The views of a scene show one set of named points, each view turned or mirrored, shifted and resized as a whole, with a little noise and some points left out.

Scene 1
View 1
(258): [  4 -21   9   9  -4  -5   5  -6 -23  12   8  13   4   0  -4 -14 -21  -8
  -3  16  12]
(168): [  0  15  -5  11 -13  -5   0   5   7   7  10 -10   1  10  -1  -1 -12  -8
 -21   0  -6]
(166): [ -2  26  -9   7 -14  -3  -3   7  11  -3  17 -13   0   4   1   0 -20  -7
 -34  -7 -22]
(214): [ -1   7  -6  18 -13  -6   2   4   5  17  -2  -6   2  17  -4   1  -2  -9
  -8   4   8]
(38): [ -3   5  -8  17 -13  -5   3   4   5  16  -3  -3   2  15  -1   2  -6 -10
  -8   4   5]
(79): [  4  21   3   6 -13  -1  -1   9   0   6  29 -15   4   6  -3  -6 -11  -8
 -31  -2 -11]
(30): [ -6   3 -11  30 -17  -7   8   6  12  32 -23  -9   4  35  -7   9  17 -11
   9   7  26]
(256): [ -1 -18  -5  11  -3  -8   2  -9 -11   8 -10  16  -3   0   2  -6 -29 -10
   0  12   4]
(33): [ -4  32 -11  15 -18  -3  -2  12  19  11  10 -22   2  19  -2   7   0  -9
 -26  -6 -10]
(41): [ -1   3  -8  10  -9  -6   0  -2   1   4   0   1  -1   4   1  -2 -24 -10
 -14   3  -6]
(292): [  8  13  14  10 -17  -2   4  10 -10  18  36 -15  10  13 -10 -13   2  -6
 -24   2   5]
(163): [ -7  30 -20  14 -16  -5  -3   9  24   4  -2 -15  -1  14   3   9 -11 -10
 -25  -8 -17]
(265): [  3  -2   7  18 -14  -4   7   6  -8  26  12  -6   7  19  -8  -6   5  -9
  -5   9  18]
(230): [-10 -22 -18  24  -3 -11   4 -10   4  17 -42  18  -4  15   3   5 -16 -12
  20  15  18]
(161): [  6  15   8   1 -11  -2  -2   5  -9  -2  38  -9   3  -6  -1 -13 -24  -8
 -37   1 -17]
(180): [  4  12   4   6 -12  -4   1   4  -5   7  25  -7   4   2  -3 -10 -17  -8
 -27   3  -7]
(107): [  2   7   1  12 -13  -3   4   4  -4  14  14  -7   4  11  -5  -7  -8  -9
 -16   5   3]
(188): [ -2  -6  -2  20 -12  -6   6   1  -2  20  -8   1   2  18  -5  -1  -4  -9
   3   9  15]
(54): [  5 -31  10  15  -5  -6   9  -8 -25  22  -2  17   3   8  -7 -14 -14  -9
  11  20  27]
(9): [-10 -21 -22  12   2 -11  -1 -15   0   1 -36  25 -10  -3   9   3 -41 -12
   9  11  -2]
(281): [ -6  10 -16  16 -12  -7   0   2  13   7 -11  -2  -2  11   1   6 -14  -9
 -11   1  -5]
View 2
(33): [-34   9  -1   1 -17   7  29  21  -4 -24  51 -52   7 -21  -8  19   1   3
   3 -12   3]
(214): [-27   9   6  -9   2   2  31   1   2  -6  14 -27  11 -18  -8  -4   3   8
  -5  -2  -6]
(38): [-28   9   1  -9   0   2  33  -1   7  -3  11 -22  15 -15 -10  -6   7   5
  -3  -6  -6]
(107): [-16  13  14 -11  -3 -14  28   2  -5  -5  22 -26   6  -3   4  -6  14   1
  -1   5  -8]
(79): [-11  16  10  -7 -15 -19  23  13  -9 -13  43 -37   1   3   9   5  14  -3
   8   4  -1]
(292): [-12  13  32  -9   1 -29  20  10 -22 -12  39 -43  -9   0  24   2  16   4
  -4  22 -12]
(180): [ -4  19   8 -12 -18 -25  22   8  -8 -11  40 -29   2   9  14  -2  24  -6
  13   4  -3]
(258): [  4  19  10 -28   2 -29  29 -25   7  17 -14  16  15  18   8 -33  31  -9
   7   8 -13]
(168): [-20  13   1  -8 -15  -5  29  11   1 -12  34 -32   7  -6  -3   4  10  -3
   7  -8   0]
(256): [ -6  19  -9 -25  -5 -11  33 -22  18  14 -13  15  23  10  -9 -29  24  -9
  10  -8  -5]
(166): [-11  18 -11  -2 -34  -8  26  18   2 -22  57 -41   8   3  -3  13  17 -10
  21 -14   9]
(281): [-26  12 -13  -8 -13  10  34  -1  15  -6  16 -19  22 -13 -19  -3   7   0
   7 -20   2]
(230): [-36   6 -20 -21  17  25  48 -37  37  23 -52  25  40 -23 -37 -36   3   8
 -12 -19 -11]
(41): [-12  17 -10 -13 -16  -7  30  -2  10  -3  18 -13  17   2  -7 -10  17  -7
  12 -11   0]
(9): [-10  17 -34 -25 -13   9  43 -30  40  17 -27  28  41   6 -32 -33  19 -13
  17 -30   2]
(30): [-56  -1  11  -4  28  25  41  -8   6   0 -13 -26  17 -47 -23  -8 -14  26
 -34   1 -15]
(163): [-30  11 -19   3 -28  14  32  19   8 -23  49 -45  16 -17 -18  15   0  -1
  13 -25   9]
View 3
(258): [ -1  -2   2  19 -16 -10 -22 -11   4   2   0   6  16 -18  -1  -6 -10   4
 -20   4  -2]
(188): [  2 -17   5   5   2  11 -18 -23   6   4   2  -1   6 -19   7  10  -1 -12
   5  -7   4]
(41): [  3 -23  -7   3  -4   4  -1 -12   3  -7  -3   6 -10   2   1   3   2  -2
  -3  -3  -2]
(230): [ 10 -21  -3  12  10  17 -35  -4  14   1   2  -2  10 -59 -10  16  16 -10
   3 -21  13]
(38): [  5 -24   0   1   3  12  -8 -19   4  -2   2   2  -5  -4   7   9   3 -10
   6  -7   1]
(180): [ -1 -17  -5   4 -13  -5   7 -16  -2  -6  -3   9 -12  23   6  -3  -7   3
  -8   8  -9]
(161): [ -2 -16 -10   5 -19 -11  17 -12  -6 -10  -5  14 -17  37   5 -11  -9  11
 -18  13 -14]
(79): [  0 -21  -3   0  -9   3  10 -21  -2  -6  -1   7 -15  27   9  -1  -6  -1
  -3   4  -7]
(163): [  7 -41 -12 -10   6  19  18 -13   0 -14  -3   7 -32  18   4  13  15  -7
  13  -8  -1]
(166): [  3 -33 -17  -5  -7   5  21  -9  -2 -16  -4  11 -30  30   1   1   7   2
  -2   1  -6]
(30): [  5 -25  16  -4  19  29 -22 -35   8   8   7  -8   6 -21  17  24   2 -28
  27 -15  11]
(54): [ -1   4  10  21 -10  -6 -35 -17   8  10   3   0  28 -33   2  -4 -12  -3
 -15   0   2]
(9): [ 13 -27 -18  12   0  11 -23  12  11 -10  -3   4  -2 -52 -21   8  23   1
  -7 -18   8]
(265): [ -2  -9  14   5  -1   7 -14 -34   3   7   3  -1  10   1  17   7 -14 -14
   3   1   0]
(281): [  6 -32  -9   0   3  15  -2  -9   2  -8  -1   5 -16  -6  -2  11  11  -6
   6 -11   2]
(107): [  0 -17   3   3  -5   4  -2 -21   1  -2   0   4  -3   9   9   3  -7  -5
  -1   1  -3]
(33): [  4 -37  -5 -11   6  18  16 -25  -1  -9  -1   4 -26  29  11  13   5 -12
  14  -3  -2]
View 4
(79): [  7 -43 -10   9 -12 -28 -11   7 -16  13   6 -18   2   9 -29  -4   8 -25
  14  22  15]
(292): [ -6 -37  -3  28 -42 -29 -33  -8 -29  12  -5 -43   6  12 -31  -3  14 -13
  22  25  18]
(256): [ 20  -8   5  20  27  26  13   1   7  -3  22   3 -14 -17  19  13  16  22
   5 -18  10]
(230): [  1  47  25  22  58  40  26  -1  14 -19  22  19   2  18  29  18  22  37
 -40 -12   2]
(214): [ -4  -3   7  15  10 -10  -2   1 -10   1   7 -11   8  29 -16   1  15  -7
 -14  21   9]
(41): [ 19 -25  -4   7  19  -4  10  10   1   5  17   3  -5   1  -6   1  11  -7
   3   3  13]
(107): [  2 -21   3  19 -10 -13  -9   0 -12   5   7 -19   4  13 -16  -1  14  -6
   6  16  15]
(281): [  9  -9   0   0  35 -12  16  13   3   1  14  13   7  24 -12   2  11 -18
 -20  17  11]
(9): [ 31  10   5   7  68  37  40  16  26  -8  30  34 -16 -15  33  16  14  26
 -17 -27   5]
(258): [ 11 -12   8  35  -8  26  -6  -8  -8   0  16 -21 -16 -23  15  12  19  35
  24 -17  15]
(161): [ 25 -76 -24   7 -22 -30 -11  11 -14  21  10 -19 -11 -19 -27  -9   5 -30
  41  11  19]
(265): [-15   3  13  36 -15  -4 -23 -15 -21  -1  -1 -32   9  22 -11   6  20  12
  -2  19  12]
(30): [-28  51  28  25  25   1  -5 -15 -11 -13   2 -10  31  65  -9   8  21   6
 -55  32   4]
(38): [  1  -2   6  14  17  -7   0   1 -10  -1   8  -5   9  26 -14   2  14  -4
 -16  15   9]
(168): [  8 -30  -6   4   7 -26  -1  10  -8  11   9  -6   5  17 -25  -5  10 -24
  -1  21  15]
(166): [ 23 -58 -17 -10  11 -40   8  22  -5  18  12   5   2  11 -34 -11   2 -48
   9  23  16]
(163): [ 12 -32  -9 -15  31 -42  13  21  -1  10  11  15  13  37 -35  -9   5 -49
 -20  34  11]
(188): [ -6  15  14  28  10   9  -5 -10  -9  -7   7 -12   6  23   1  12  18  15
 -17  10   9]
(54): [ -1  15  19  49  -6  41 -12 -19 -10 -14  10 -28 -11 -16  26  20  20  53
  11 -19  12]

In a view up to two points have been moved. Name them for each view, in the order of its rows, or write none.
view 1 => (79)
view 2 => (258), (230)
view 3 => (41), (9)
view 4 => none
